Each scene shows the same named points in several views. A view is turned or mirrored, and shifted as a whole, has a little noise and may leave points out.

Scene 1
View 1
Q_671: [-24  40   0  25  29   0  26  27  -3 -18   9 -13 -33  -5 -11  51 -22  41
  -9 -32  -4  20 -27 -16  48  -9   2  -5  -2   0  14  17  11]
Q_69: [ -8  20  11   1 -13  -4   4  -7 -26 -27  13 -11  -7 -25   0  48  -4  17
   8 -14  18  -5  14  -6  26   5   8  11   9  26  11  25  25]
Q_190: [-20  41  -5   7   5   8   6   2 -29 -30   6  -4 -16 -21  -7  35 -10  46
  -8 -26  12   5  34   2   7   3   7  12  14  35  12  38  15]
Q_936: [  2  21  14  -9   5  -7  28   6  19   4  18 -32  -5 -17  29  39 -16   7
  27   2  18  23 -34 -18  26 -27   1  -4  14 -10  22   3  22]
Q_267: [-33  41   7   3  15  -8   5  24   4 -12   4  -6 -31  -2   6  43 -17  41
  -8 -30 -14   6 -33 -14  49   4  13   5  -6   2  21   4   8]
Q_748: [ -6  13  -1  13   6  -7  28  26 -18  -5   8 -27   3  16 -17  43 -10  14
   1 -28  17  -4 -27 -26  30 -16  -2  -1   5   0  16  14   5]
Q_262: [-11  45  15   7  -5  -3  16   7   0 -25  15 -12 -31 -16  11  62 -14  28
   7 -13   3  11 -10 -11  49  -2   3   6  -6   6  19  20  30]
Q_573: [-11  26  13   2   9 -13  23  28  15   6  13 -29 -15  10  14  52 -17  11
  14 -17   0   9 -61 -30  53 -17   2  -6  -7 -19  24  -8  13]
Q_754: [-29   2   3  -7  19 -12   2  15  -9   2   4 -14   3  -3  -5  26 -13  17
 -15 -27   0 -13 -37 -19  26   1  15   9   8   7  16 -10  -8]
Q_795: [ -1 -18   2  17  19  -6  26  -3 -32 -13   5 -23  18 -24 -36  32 -11  -5
  -6 -21  31   2 -14 -22  23 -10  -3  -1  18  16   3  19   5]
Q_214: [-11  14  10  -3  -4  -7   4  -1 -21 -19  12 -14  -5 -17  -2  45  -6  13
   2 -18  12  -7  -1 -11  28   6   9  12   7  21  11  16  17]
Q_119: [-12 -13  -6  25  30   1  27   2 -36 -16   4 -17   9 -26 -46  29 -18   8
 -13 -30  26   8 -10 -16  19 -10   0  -4  19  18  -4  24  -1]
Q_611: [-10   6   1   4  14  -5  22  14 -13  -1   8 -26  10  -3 -10  27 -10  11
  -1 -19  20   3 -24 -19  17 -16   2  -1  15   4  13   9   4]
Q_76: [-31  51   6  17  20  -6  11  36   5 -16   8 -11 -40   6   4  55 -21  47
  -9 -35 -19  11 -40 -20  61  -2   9   1 -13  -7  21   4   9]
Q_879: [-29 -13   0  12  58  -9  27  14   6  10   1 -19  -1 -19 -20  14 -29   8
 -17 -27   1  15 -71 -25  35 -16  10  -9  16  -8   4 -14 -15]
Q_767: [-12  24   3 -12  -6  -7  10  10 -10  -3   9 -20   4  -2  10  32  -7  23
   7 -17  16  -4  -4 -13  10  -7   8  10  15  16  23  17  13]
Q_855: [  0  12  -6  16  -3   1  21   6 -47 -24   7 -21  12  -6 -32  42  -5  17
  -4 -27  32  -8  24 -13   9  -4  -5   4  13  28   6  40  15]
Q_713: [ -8  11   6  -2  15  -6  19   7  -2   2  10 -25   2 -14   4  30 -14   9
   7 -13  17   8 -25 -17  20 -16   4  -1  16   4  16   7  12]
Q_762: [-18   0   6   0  32  -2  20   1   1   0   8 -18  -5 -29   0  23 -21  12
  -2 -14  12  15 -31 -15  21 -11   9  -2  19   5   9   1   3]
Q_975: [-10  16  16  16  12   0  14 -11 -10 -29  11 -10 -23 -43  -9  52 -16  13
   4 -12  13  14  -6  -9  45   2   5   1   5  15   3  20  24]
Q_600: [ -6  15  18  -7  -4 -13  15  14   4   1  16 -27  -3  -1  14  46 -11   2
  15 -11  11  -3 -36 -23  43 -10   5   1   1  -6  22  -1  19]
Q_73: [-22  29  -2   0   9  -4   9  14 -14  -9   5 -14 -10  -2   1  31 -12  35
  -6 -27   8  -2  -6  -9  18  -2   8   9   8  13  17  17   8]
Q_955: [-16  45  12  -8 -22  -6  -4   9 -14 -22  13 -10 -18  -5  20  57  -3  34
   9 -17   2  -8  11  -7  31  11  11  18  -4  20  23  19  28]
Q_559: [ -1  16   5  13  11  -9  34  28   1   6  13 -33   0   9  -3  45 -16   4
  11 -19  16  10 -46 -30  38 -27  -6 -10   4 -15  20   5  11]
View 2
Q_262: [-17   8  -1  23 -18 -13   9 -17   7 -13 -15 -36 -18  38 -14 -16  -3  -7
 -16 -14   3   6  -1  20 -14 -24  16  40 -10 -30  32 -12  -2]
Q_573: [ 17  -5  12  15 -19  35   2  -1  30 -26 -33 -13  -6  30 -17   0  14  11
 -13  -4  30   4  -6   1  -3 -23  34  27  -3 -24  45 -13 -10]
Q_69: [-15  18 -11  14   2 -25  10 -31  -7  -5  20 -18  -8  20   1  -8 -18  -3
 -11 -11   2  -9   2  30  -6  -5   4  27 -17 -30  24  -8  17]
Q_559: [ 12   0   7   4 -14  30   0 -15  25 -33 -29  -6  -1  17   1   3  11  14
 -11 -20  19   1 -13   6   0 -15  29  29  -5 -21  44   0   4]
Q_762: [  8   8  14 -17   8  10  12  -3  21 -26  -3 -10  -9   5   3   5  10 -16
   4 -19  34  -4 -10  -1  -1 -16   3  33 -16 -18  22 -13  20]
Q_795: [  0  16 -15 -21  33   2  19 -13   8 -23  21   0 -12   1   4   3   3  19
  10 -22  15 -22 -23   4  11  17   3  26 -27 -15  31 -14  32]
Q_975: [-23  17  -1   2   3 -13  24  -7   9 -16  -4 -38 -25  28 -14 -15   1 -10
  -1 -21   5   1 -15  10 -14 -16   6  47 -23 -24  27 -21  10]
Q_267: [  0  -4  10  23 -13  -7   5  10  17 -21 -21 -27 -17  42 -26   2  23  -6
 -11  -6  20  16  13   6 -10 -31   5  29   4 -31  15 -18   3]
Q_879: [ 22  -1  21 -28  18  29  18  32  38 -35 -16   0 -12  11 -12  14  36  -1
  16 -16  49  -2 -14 -23   5 -13   3  29 -13  -9  19 -27  19]
Q_936: [ 14  10  19   1 -19  33   1 -30  21 -20 -21  -9   2   9  12  -5 -12 -16
 -12 -23  28  -3 -18  13  -8 -28  31  38 -12 -22  45   1  -1]
Q_76: [ -5  -8   6  25 -17  -3   7  16  25 -28 -39 -32 -22  52 -32  -4  33   6
 -10 -10  14  19  11   4 -14 -31   9  35   4 -29  20 -23  -2]
Q_713: [  9   8   5  -5   1  12   5 -17  16 -24  -3  -2  -1   8   7   4   3  -3
  -3 -20  23  -3  -7   9   1 -11  14  27 -12 -22  30  -5  14]
Q_671: [-11   0  -1   8  -7 -10  11   2  21 -35 -34 -31 -23  45 -19  -2  31   9
  -4 -28   4  16  -4   5 -11 -21   6  38  -1 -25  22 -17  11]
Q_748: [  6   1 -13   4   4  11   4 -12  16 -32 -12  -4  -9  23  -6   7  14  31
  -7 -18  13  -3  -6   9   7   3  15  18  -4 -27  35  -9  14]
Q_611: [ 12   4  -1  -6   4  11   4 -15  15 -31  -5  -1  -2  11   6   8  12  10
  -2 -19  24  -6  -7   5   6  -5   9  20 -10 -22  26  -6  21]
Q_190: [-26  10 -14  14   0 -51   4 -30 -12 -20  11 -24 -11  23   7   4   5 -11
  -7 -36 -10   9  11  27  -8  -9 -19  31  -3 -33  -5  -1  34]
Q_73: [ -4  -2  -5  13  -4 -15   1 -14   6 -23  -1 -12  -6  22  -1   9  12   0
  -9 -20  13   6  11  17  -1 -12  -1  20  -1 -29   8  -5  22]
Q_855: [-18  14 -34   1  17 -27  10 -36  -9 -25  17  -6  -8  14  10   4   0  29
  -3 -30 -10 -10  -6  24   9  21  -1  18 -13 -25  22  -4  36]
Q_119: [ -7  15 -17 -25  34 -13  23  -7   8 -31  13  -8 -18   7   1   5  21  20
  15 -30  10 -12 -22   1   9  15 -10  31 -24 -17  20 -17  37]
Q_214: [ -7   9  -6  14   1 -16   8 -20   0  -9  20 -14  -7  19  -4  -2  -9   0
 -10  -5  12  -9   7  21  -1  -7   3  24 -14 -28  20 -10  17]
Q_955: [-16   8  -4  35 -19 -20   1 -28  -1 -11  -3 -29  -8  37  -9 -12 -10  -5
 -23  -9   1   5  11  29 -14 -23  13  28  -3 -35  24  -7   2]
View 3
Q_76: [-16  11  33   2   8  -5  -5  11 -13 -14   9 -35   1  28   2  17 -11 -23
   0 -48 -12  -7  51 -25  -4   8 -21   9  11 -15   0 -18 -14]
Q_559: [ 11 -20  12  16  14  -4   1   0  11   2  -1   0  15  22   1   4  -2  -8
 -12 -29   4  25  13 -17   3  16   0   2  -9   6  -9 -15   8]
Q_879: [ 24  -2   2  19  11   0   9   1 -11 -39   6   2  19  19  -8   9   5  25
  -9 -36   9   6  16 -16 -20 -28   1  23  -5 -15 -48 -43   5]
Q_119: [ 28  10  23 -11 -14   4  -5   9  13  -1   3  -5  30  15   0  11 -22  37
 -16 -17  13 -12  -8   9 -12 -31  45  21   8  -1  -3 -22  17]
Q_190: [  2  28  35 -33 -24 -15 -26  -4   4   3  23 -27   3   7  14   8 -21  -1
 -16  -5  -7 -39   4   9   2 -19  27  -6  27 -17  43  15  15]
Q_573: [  2 -21  11  19  10  -4  -2   7   0  -9   1  -9   6  20  -5   9  -2 -19
 -10 -35  -5  28  32 -32   2  25 -22  -2  -4  -6 -17 -16  -4]
Q_975: [ -1  25  28 -18 -24  -2   7  18   5   6  10 -17  18  14  -4  18 -27  -1
 -28 -25 -14  -1  25 -23   9  -4   7   3  27 -12   7 -16  19]
Q_767: [ 10  -8  13  -7 -12 -15 -25  -7   9  -5  17  -8   1   0  10   1  -2  -8
 -11   0   1  -3   0  -3   4   2   9 -16   6 -15  15  12   4]
Q_762: [ 19   6   4   0 -10  -6   1  -3  -2 -21  16   3  11   7  -5   7  -1  10
 -24 -17  -1   2   3 -17   0 -15   9   3  12 -17 -13 -19  18]
Q_754: [ 17 -13  12   6 -12  -6 -20   1  -3 -31  14 -15  10  -1   3   7   0  13
  -1 -12   4   0  13  -4 -12 -13  -4   0  -5 -23 -18 -12 -17]
Q_936: [ 11 -11  -4   6   1 -12   5 -11   7  -2  14  16   5  12  -1   0   3 -18
 -33 -13  -7  30   5 -34  16  19  -5 -16   9  -6  -4  -6  29]
Q_73: [  6   4  24  -9  -9 -12 -24   0   1 -10  17 -21   3   7  11   6  -7  -6
  -8 -11  -1 -15  15  -2  -1  -9   8  -4  10 -16  13   5  -2]
Q_611: [ 20 -10  11   3  -1  -7 -10  -2   9  -8   6  -3  13  12   6   4  -4   8
 -11 -13   9   6  -2  -3  -3  -7  15   2  -1  -7  -4  -6   8]
Q_69: [  7   5  30 -25 -40  -9 -20  13  18   9  16 -15  13  -5   5  11 -22   4
 -24   5  -7  -1   8  -6  13  -1  20 -17  22 -13  25  10  11]
Q_600: [  9 -21   9   7 -11  -6  -8   7  11  -4   6  -3  10   4  -4   7  -6  -8
 -17 -13  -2  30  17 -27  11  22 -11 -15   0  -8 -11  -5  -1]
Q_713: [ 17  -8   7   2  -6  -9  -6  -4   6  -8  11   3  10   9   2   3  -1   4
 -20 -12   2  10   3 -15   3  -2   8  -5   6  -9  -6  -8  13]
Q_795: [ 31  -4  19  -7 -22   4  -7  13  21   3   0   3  34   7  -1   5 -19  34
 -21  -6  12   6 -12   5  -6 -20  39  14   5   1  -8 -14  16]
Q_267: [ -9  10  30  -2  -6  -8 -11   8 -11 -19  17 -30   0  16   4  15  -7 -16
  -4 -35 -11  -8  41 -20   0   1 -18   1  13 -23  -1 -10 -13]
Q_671: [ -8  19  33  -3   8  -7   0   7  -7  -5   8 -27   8  32   1  15 -15 -16
  -9 -42  -6 -11  36 -16  -1  -2   0  14  14  -4   8 -19   5]
Q_855: [ 17  -2  30 -12 -17  -4 -29   8  24  13   3 -17  22   8  10   5 -21  16
  -6  -3  11 -13  -7  18  -1 -12  41   3   3   2  27   8   3]
View 4
Q_600: [ 10 -18 -13  20  14 -17  43  21 -16  -5   3  23  10 -19  -2 -19  -2  -4
   5   2   0  13  22  25 -12  -1   1  -7 -14   7  11  20 -20]
Q_262: [ 26 -10 -22   1   2 -15  28  11   1  34   2  14  21 -32   4 -23   8  -7
  10  16  24  27   7   7 -16   1   9  14 -12  -8  29  21  -1]
Q_748: [ 13 -17 -12  12   2 -13  37  -5  -3   1 -22   6   5 -20  -5 -12 -10  -2
 -11  10 -10  22  39  19  -4  17   9  13   0  13   4  21   3]
Q_754: [-10  -2  12   6   5  -4  48   4 -14  -8  -3  15   6 -40 -17  -5  -5 -18
 -20   2 -22  38  17  23  -2   0  -4  -4  13  -2   6  20  -6]
Q_795: [  7 -16  15  11   6  -8  19 -21  13   1 -11  -4   3 -27 -17 -16 -21  24
  -6  22 -13  35  45 -15 -30  18  -6 -10  14  -3  12  15  15]
Q_611: [  5 -11  -8  12   2  -9  38   0  -3  -5 -10  10   1 -24  -9  -4 -13   0
  -5  12 -17  29  35   6  -5   5  -6  -5  10  12  11  23   4]
Q_190: [ 22  30 -20 -12 -17  -4  21 -15  12  51   4  22  15 -44   4  11   1  -4
  -5  18  -2  41   3 -15 -10  -1 -13  33  14   2  23  24  30]
Q_671: [ 12 -24 -30 -11  -5  -9  43  11  -5  17 -19  -1  12 -40  -5 -11   2 -35
  -6  17  14  36  27  15  14   7  22  26   1  -1  37  27  14]
Q_214: [ 15  10  -1   9   4 -10  24  -5   1  26   6  24  17 -30  -4 -13   1   5
  -2   9  -1  31   6   2 -24   2  -7   7  -2  -5  11  15  -1]
Q_762: [ -4 -18  -3   5   5  -8  39  14  -4  -9   2   7   2 -38 -14  -4 -14  -7
   5  13  -5  41  29  -2  -7  -7 -11 -17  11   0  31  24   2]
Q_69: [ 26  14  -8   5   1 -13  18  -7   7  38   8  24  19 -29   2 -11   4  11
   4  12   1  28   3  -6 -28   1 -11  11  -6  -5  15  16   7]
Q_936: [ 12 -22 -34  20  10 -23  37  33  -9 -11   9  21   0 -18   5  -5  -7   4
  25  10   5  13  29   8  -5 -15 -14 -21  -9  17  29  25 -16]
Q_975: [ 20 -21 -13  -5   3 -12  26   8   7  29  -1   2  20 -40  -5 -21   2  -6
  11  22  24  38  16  -3 -17   2   8  10  -6 -13  39  22   7]
Q_955: [ 29  10 -29   4  -2 -16  32   9  -4  42   5  31  21 -28  10 -11  12  -8
   6   4  14  18  -3  17  -8  -2   3  27 -15   1  19  21  -3]
Q_573: [  6 -35 -24  14  14 -20  53  33 -23 -14 -11  13   7 -19  -3 -19   2 -23
   2   5   4  17  30  40   7   0  14   0 -16   8  17  26 -22]
Q_76: [  8 -22 -26 -12   1 -11  53  23 -17  14 -14   7  18 -41  -3 -15  12 -52
 -10   6  16  36  12  37  17   1  28  31 -10  -7  32  30  -3]
Q_855: [ 27  13  -5  10  -8  -9  14 -36  17  33 -15  12  12 -19  -1  -4  -9  21
 -15  18 -10  28  31 -12 -26  23  -6  24  13  11   3  18  27]
Q_119: [  7 -13  12   1  -2  -4  22 -24  15   8 -18  -9   2 -34 -21 -10 -20   9
 -14  25 -12  46  46 -18 -23  19  -3   2  21  -2  18  20  27]
Q_267: [  3 -11 -15 -10   1  -8  51  18 -17  16  -2  15  19 -43  -6 -10   9 -39
  -8   5   8  37   7  29  11  -5  13  21  -3  -7  27  26  -4]
Q_767: [ 11  18 -17  14  -1 -14  35   8  -7  14  14  36   7 -24   5   4  -3   3
   6   5 -15  20   5   8 -10  -9 -24   1   3  13  11  21  -6]
Q_879: [-24 -42  11   0  10  -3  54  16 -10 -38 -17 -13  -2 -45 -31 -12 -18 -25
 -12  16 -11  49  47  11   5   1   5 -25  19  -6  30  26   1]
View 5
Q_76: [  1  18  17 -14   1  49  -3   0  -2  -3 -38  34 -12   0   0  10  14   9
  -9   2  22  14  38   6  22  14  24  -7 -14 -16  13 -14  27]
Q_754: [  3  -4  -6   7  -4   4   9  -3  12  -9  -5  -6  14   2  -3  -9   4  14
 -10   3  11   3  18 -30  12  -5   4   2 -14 -12 -11  -6  12]
Q_69: [ 15   2   3   1  22 -18  10   4 -11  -1  -3 -17 -29  10  -2   4 -12 -12
  26  -9  -1  -3  17  15  19   9 -24  -9 -21   8  12   1  -3]
Q_573: [  9  36   5  19   0  29  10 -25 -25  -7  -8  30 -10  -9  11  -8  -3  13
 -21   4  28  19  34 -13   4  -7  23  -1  -8  -5  -7 -25  24]
Q_713: [  6  17  -3  18  12  -4   7  -6 -17  -8   1  -5 -11  -4   8  -6  -9  -1
   1  -8  13  -2  25 -29  11 -11   0  -9   5  -7  -4 -15   6]
Q_955: [ 22  17  13  -8  15   5   9   4  -8  -1 -16   9 -38   6   1   4  -6  -8
   7   6   9   6  31  23  13  11 -17 -15 -32   5  27  -8   6]
Q_855: [  5 -13   2  -1  15  -1  -4   0 -24 -10   4 -36 -22  16 -21  -7 -27 -23
  38  -9  15 -15   0 -11  33   3 -11   3 -17  14  27   8 -21]
Q_671: [ -7  11  16 -11  11  40 -10   3 -17  -6 -27  20 -14   2  -4  12   5  -1
   8 -12  24   2  32  -3  33  10  19  -7   2 -12  16  -9  14]
Q_190: [  7 -13   7 -27  25  -3  -7  31   1  -4 -21 -19 -32  15  -5  10  -6 -20
  29  -4   4 -19  19   0  28  14 -28 -20 -16  -4  37   7  -9]
Q_762: [ -2   7  -3  13  17  -6   8   2  -6  -5  -2  -2  -2  -6  13   1   1   8
   4 -16  12  -7  25 -30  17  -4   4  -9  20 -17 -16  -9  10]
Q_879: [-17   2  -4  18   3  20  -2  -8  -3  -8 -10   3  30  -7   7  -1  10  22
  -6 -23  18  -1  23 -50  26 -10  36   4  34 -27 -34 -12  21]
Q_600: [ 17  29   1  22   6   4  17 -19 -21  -4   3  11 -16  -6   7 -10  -9   6
 -10   1  17  15  26  -7   3  -6   4  -3 -14   1  -9 -19  15]
Q_559: [  5  30   2  22   2  22   5 -29 -40 -10   2  13 -11  -5   2 -11 -15   3
  -7  -4  29   7  24 -26  13 -13  21   0   1  -1  -3 -20  11]
Q_214: [ 14   2   1   5  14 -12  11   0  -6  -4  -4 -15 -18   8  -1   1  -9  -3
  14  -7   3   1  14   7  17   4 -14  -3 -19   5   4   0   1]
Q_795: [ -3  -9  -6  23  17  -8   0 -11 -24 -10  13 -35   3   7  -9  -6 -18  -7
  31 -29  13  -7   1 -29  32  -6   5   9  12   6 -15   1  -9]
Q_611: [  2   8  -4  11   5   5   3  -6 -18 -13   3 -10  -6   0   0  -9 -13  -2
   5  -7  19  -6  16 -34  16 -12   1  -4   2  -5  -1  -9   0]
Q_748: [  3  12   0  11   1  23   0 -17 -27 -13   2  -6  -7   5 -10 -14 -16  -5
   5  -2  25   1  13 -24  20  -7  13   5 -13   3   8  -9   2]
Q_262: [ 13  22  15  -2  21  14   5   2 -18  -1 -18  15 -35   1   5  12  -3  -6
  11  -4  12   8  32  25  22  14  -4 -14 -14  -2  14  -9  13]
Q_73: [  6   2   1  -9   8   8   1  10   1  -8 -13  -6 -15   4  -5  -3  -3  -2
   4   2  13  -6  22 -19  14   3  -5 -10 -16  -8  18  -4   3]
Q_767: [ 14  11  -5  -1  10  -9   8   5  -9  -9  -2  -9 -23   2   2 -11 -11  -5
   0   6  12  -7  23 -23   3  -7 -17 -15 -20  -2  17  -9  -4]
Q_119: [-11 -10   0  12  16   0  -3  -3 -20  -9  -1 -24   3   4  -6   2  -9  -4
  30 -29  13 -12   7 -28  39  -1  10   4  20  -6 -13   2  -4]

Which points are out of place in each view (at most two, in the order of its rows)? Write none if all are in place.
view 1 | Q_975, Q_955
view 2 | Q_559
view 3 | Q_855
view 4 | Q_262, Q_767
view 5 | Q_119
